A landscape with many valleys, sampled at points; each row gives a point and its height.
From any point a ball rolls to the lowest of the 2 points nearest to it. It stops when none of these is lower. Distance is the straight distance between rows; heights are no part of it.
Z502 h=359: [117 137 116 124 175 124 179 138 133 140 150 149 159 136  87 168 133 154
 141 141  89 130 136 136]
Z49 h=599: [179 137 109 130 138 134 114 100 141 112  99 117 154 117 163 133 136  96
 139 141 135 121 119 114]
Z642 h=400: [159 125  92 103 187 141 152 127 132  72 131 174 151 185 127 143 133 150
 125 154  87 122 102  98]
Z232 h=796: [107  91 102 103 106 120  80 133 112  96 136 175 107 169 157  75 122 170
 131 121 104 139  97 129]
Z911 h=519: [118 169 156 112  88  89 133 105 132 168 112 143  96  46 138 166 134 137
  68 122 127 137 128  93]
Z320 h=301: [122 105 120 104 166 201 114 143 132  84 166 143 121 165 117 150 153 154
 145 175  71 179  86  92]
Z968 h=328: [136  95 107 172 163 119 145 148 139 158  64 120 132 153 140 189 164 134
 171 124 211  96  94 164]
Z992 h=805: [ 87 141 135 120 102 100 131 171 121 175 121 144 128  80 122 158 153 158
 110 119 116 141 115 151]
Z927 h=283: [118 124 154 142 126 133 137 135 138 144 179 116 160 130 100  77  81  96
 155 122  97 148 181 167]
Z313 h=209: [143 147 165 137 126 138 137  75 154 125 141 121 127 121  98 124 108  98
 133 111 104 136 150 101]
Z467 h=771: [106 101  99  98 104 152  86 158 118 112 159 177 118 132 154  98 136 166
 132 161 100 182  95 130]
Z141 h=308: [146 155 118 157 141 146 190 153 170  93 133 180 149 209  98 130 146 136
 138 141 163  59 150 125]
Z471 h=664: [179 102 110 163 167 135 118  67 145 115  91  90 116 157 156  98  92  64
 146 110 176 118 159 119]
Z334 h=224: [145 126 130 152 175 145 167 131 122 124 116  85 140 150  62 177 116 106
 150  79 159  56 116 113]
Z904 h=317: [ 85 111 117 152 202 132 179 136 102 108 184 136 134 196  68 130  74 155
 159 133 111  98 175 138]
Z653 h=576: [128 147 159 141  72 137 107 104 145  88 167 162 129 123 132  76 107 113
 110 131  77 102 127  97]
Z967 h=872: [145 131  92 137 111  99 125 117 145 123 104 168  99 118 124 137 141 146
  99  78 146  70  90 115]
Z685 h=129: [143  97 148 140 112 139  99 112 115  97 101 107 112 161 104 142 160 124
 154 110 150  81 101  71]
Z485 h=414: [103 109  86 102 177 106 157 124 128 162 115 167 116 116 130 171 134 166
 134 134 122 199 134 148]
Z617 h=273: [137 144  97 172 140 168 191 157 162 116 135 162 148 222  90 128 124 100
 133 122 221  40 172 131]
Z424 h=761: [100 142 119 115 113  86 117 180 122 178 135 107 166  54 119 146 128 142
  95 101 108 111 121 176]
Z337 h=641: [128 147 133 139  51 125 114 165 147 123 159 157 168 114 150  57 130 133
 124 125 101  98 113 161]
Z187 h=451: [120 151 201 144  84 152 135 143 155 143 139 123 144 103 120 117 166 111
 168 132 117 160 163 134]
Z224 h=564: [152 145 136 121 127 150 133  85 150 137 117 142 139 107 162 135 150 111
 143 165 124 182 135 109]
Z346 h=471: [170 136  63 173 182 136 165 174 125 108 114  94 188 178  97 155 151 118
 174 156 152  40 121 155]
Z416 h=745: [124 125 137 107  78 157  75 112 103 105 143 147  99 110 169  83 127 137
 114 155 101 182 104 103]
Z828 h=718: [150 162 132 128  98 125 120  78 108 139 122 145  92  71 187  98 131 102
  83 182 147 192 136 115]
Z994 h=477: [125 116  91 102 136  63  92 113  97 159  91 112  93  63 184 114 104 137
  78 116 139 157 121 149]
Z166 h=204: [ 99 119  96 187 152 150 165 171 109 136 131 131 113 198  73 171 116 124
 147 111 230  48 160 149]
Z253 h=360: [142 136 130  99 165  81 119  81 110 184  76 110  61  90 154 157 100 105
 102 120 130 196 153 118]
Z458 h=390: [135 126 100 123 192 116 196 110 145 109 108 162 131 186 107 179 149 155
 132 119 141  91 113 108]
Z780 h=361: [ 95  97  96  98 186 134 154 142 107 133 129 155 119 152 112 187 154 189
 156 143 107 166  94 138]
Z791 h=836: [112  84 163  97 106 147  62 152  96 123 145  72 145 114 136  78 124 120
 162 128  98 147 122 141]
Z3 h=892: [154 135  87 142  92 117 105 103 140 100  78 167 112 127 173 118 159 133
 100 127 173  98  93 119]
Z371 h=335: [121 102 107 151 139 117 108 164 106 120  98 104 140 143 108 146 156 134
 159 121 159  82  97 150]
Z901 h=605: [125 130 167 140  84 148 108 155 138  94 183 149 161 141 119  72 123 120
 149 128  68 103 132 133]
Z720 h=552: [152 138 145 131 103 141 116 112 151  68 144 174 134 173 116  96 115 118
 121 115 110  77 118  93]
Z981 h=593: [133 147 135  85 103 119  88 131 104 140 147  94 151  64 165 108 107 114
  86 148  98 163 137 125]
Z746 h=693: [142 133  99 120  61 122  98 115 120 127 134 177 122  81 199  79 146 157
  79 176 136 148 101 123]
Z48 h=254: [117  87  85 176 148 129 141 159 110 134 104 113 116 182 109 162 148 143
 164 102 217  64 124 153]
Z612 h=635: [188 132 105 147 150 123 112  97 155 100 110 104 142 137 146 105 103  84
 122  93 153  90 129 116]
Z4 h=356: [150 121  81  93 189 176 152 155 137  91 156 167 151 164 150 160 157 163
 127 195  88 170  93 109]
Z24 h=498: [125 152 172 145 119 144 173 112 167 163 144 147 153 130 115 128 138 111
 168 150 144 165 179 144]
Z534 h=557: [112 148 145  82 100 110 100 132  98 168 135 112 102  45 162 108  95 146
  57 170 106 190 160 138]
Z521 h=537: [118 141 143  96 124 116 100  95 112 159 135 111  68 113 149  85  89  95
 120 140 108 219 175 146]
Z136 h=555: [122 165 161 102  85 121 128 117 124 158 139 148 108  51 146 145 122 143
  71 166 104 196 156 103]
Z846 h=520: [106 130 117  62 108  73  92 135  84 184  99  98  82  57 182  92  99 155
  55 138 127 186 145 148]
Z816 h=630: [136 139 115 110 108 101  77 130 123 120 126  75 150  50 187  82  95 110
  66 119 132 118 121 140]
Z575 h=523: [130 113 141 112 124 117 114  89 126  89 141 160  86 157 105 109  96 142
 119  96  90 115 119  78]
Z964 h=393: [116 131 165 149  79 142 134 151 153 129 141 145 144 119 113 120 152 127
 158 124 135 110 127 146]
Z14 h=280: [118 122 134 158 156 137 164 159 119 100 178 130 152 180  70 116  90 127
 152 115  91  61 158 144]
Z957 h=488: [126 101 127 101 164 119 125 116  98  92 149 160 125 163  87 152 113 159
 126 102  72 103  88  91]
Z856 h=349: [118 140 138 145 111 143 156 144 157 112 136 180 144 177 110 131 172 147
 146 143 132  87 120 133]
Z494 h=266: [141 138 175 136 116 144 122 116 134 116 161  95 155 112 128  98  89  88
 129 118  77 154 160 120]
Z577 h=443: [147  94  79 116 189 124 136 120 104  68 137 134 138 187 112 123 108 149
 131 123  93  85 114 113]
Z615 h=707: [142 159 122 126  70 134 130  96 139 110 116 183  99  98 177 102 150 127
  96 175 139 162 115 106]
Z348 h=671: [113 135 129 116 120 101  99 141 138 161 140  69 143  98 148  70  75 104
  95  58 125 122 150 186]
Z10 h=734: [118 121 164 146 101 126  97 167 126 139 142  54 156  98 116 104 120 109
 140  85 121  96 127 168]
Z53 h=468: [124 163 135 121 134  90 165 114 151 173 100 133 120  74 122 189 127 130
  89  92 136 130 132 118]
Z294 h=256: [142 130 133 137 138 120 149  64 161 115 112 140 101 141 120 130 116 109
 128  90 161 143 150  85]
Z443 h=310: [109 122 129 105 191 150 187 124 127 128 152 146 121 164  94 195 134 170
 148 166  85 170 105 110]
Z97 h=307: [122 116 143 125 144 157 163 135 117 123 116 124 144 153 105 196 193 147
 175 162 131 130  78  85]
Z22 h=407: [145 146 131 109 139  81 104  82  98 167  79  72  79  67 196 147  91  87
  61 152 149 180 144 105]
Z734 h=353: [105 104 122 142 182 119 175 128 121 109 143 149 116 194  82 150 121 157
 142 112 134  91 129 123]
Z510 h=461: [ 99 120 127 116 150 141 143 140 138 154 142 158 115 139 122 131 135 148
 151 152 110 206 153 155]
Z291 h=408: [149 117  90 155 152 149 131 185 113 102 110 111 170 169 110 137 182 154
 178 147 171  67 111 153]
Z517 h=785: [110 113 189 128 101 142  75 160 125 137 131  53 140 101 135 102 147  96
 153 125 135 141 152 160]
Z915 h=531: [144 131 151 143 147 169 155 111 161 150 111 126 161 136 145 143 154 102
 187 180 155 199 159 136]
Z919 h=672: [135 139 108 122  69 128  95 151 132 106 142 158 158  98 174  89 151 144
 116 149 133 130 111 140]
Z752 h=331: [122 128 165 178 104 169 150 148 130 126 142 113 148 152  73 151 159 125
 187 135 158  93 142 133]
Z922 h=303: [123 117 136 115 150 106 130  74 113 138  93 128  71 120 127 151 109 127
 126  95 129 160 133  97]
Z173 h=729: [136 153 167 111  80 142  91  82 112 103 143 140  70 106 169  71 129  97
  86 173 112 197 133  94]
Z284 h=439: [141 131 103 128 134  68  88  76  92 156  84  98  62  86 208 101 103  80
  74 142 157 168 137 145]
Z370 h=575: [109 146 176  93 113  98  82 121 114 173 130  70  91  98 149  79  92  92
 107 113 116 184 189 156]
Z622 h=681: [110 145 151 132  52 122  97 157 143 130 148 103 157  80 141  89 136 123
 105  95 110  90 115 153]
Z404 h=241: [116 134 105 180 135 160 174 154 150 143 147 148 139 180  86 145 127 111
 142  97 206  76 167 169]
Z854 h=398: [116  99 132 134 133 144 107 153 103 127 106  96 132 127 107 176 175 155
 184 146 126 129  95 130]
Z456 h=229: [115 108 138 150 133 133 131 145 121 120 186 104 158 154  89  68  60 116
 141 101  98  90 146 162]
Z204 h=279: [123 113 131 161 163 159 159 129 125 109 139  88 158 168  67 161 124 106
 173 132 160  91 155 126]
Z89 h=714: [113 131  98 122 124  93 130 166 136 175 153  99 152  85 123 108  93 122
 104  55 114 102 126 193]
Z338 h=227: [129 121 132 112 150 172 127 138 119 106 124 133 138 135 123 193 172 156
 146 167  89 175  83  83]
Z231 h=394: [165 111 109 165 134 129 128 111 153 147  53 134 131 146 160 175 161 111
 160 149 193 117  97 124]
Z300 h=624: [ 97 136 166  92  88  88  77 145 128 153 127  61 112  99 163  65 102 108
  99  91 128 140 144 166]
Z36 h=412: [122 161 113 115 164  98 182 113 154 163 122 147 156 103 101 191 120 136
 104 115  93 131 121 117]
Z207 h=505: [115 121 144  93 139 130 117 108 116 152 136 135  90 117 128 119  99 137
 126 137  81 224 153 119]
Z759 h=134: [156 112 126 133 148 145 145 110 116 104  91  74 148 160  88 174 155 108
 169 119 148  68  93  81]
Z866 h=216: [145 136 148 150  88 149 131 131 144  96 108 128 126 156  92 137 147 127
 130  82 151  52 109  93]
Z786 h=842: [106 123 113 116  94  87 114 153 124 145 112 152 115  84 135 148 155 172
  87  86 131 102  81 138]

For each start below, name the point where the ball stops.
Z846 => Z313
Z653 => Z338
Z967 => Z443
Z521 => Z443
Z467 => Z337
Z232 => Z337
Z136 => Z443

Call two points neighbours if one is among the 2 nearest of the other. Go from one point of each pair to the other, from neighbour to neighbour, staying as low as possible. Name the highest point that can't be avoided.
Z443 / Z456 => Z534
Z338 / Z456 => Z642
Z371 / Z338 => Z854
Z685 / Z166 => Z964
Z456 / Z313 => Z927
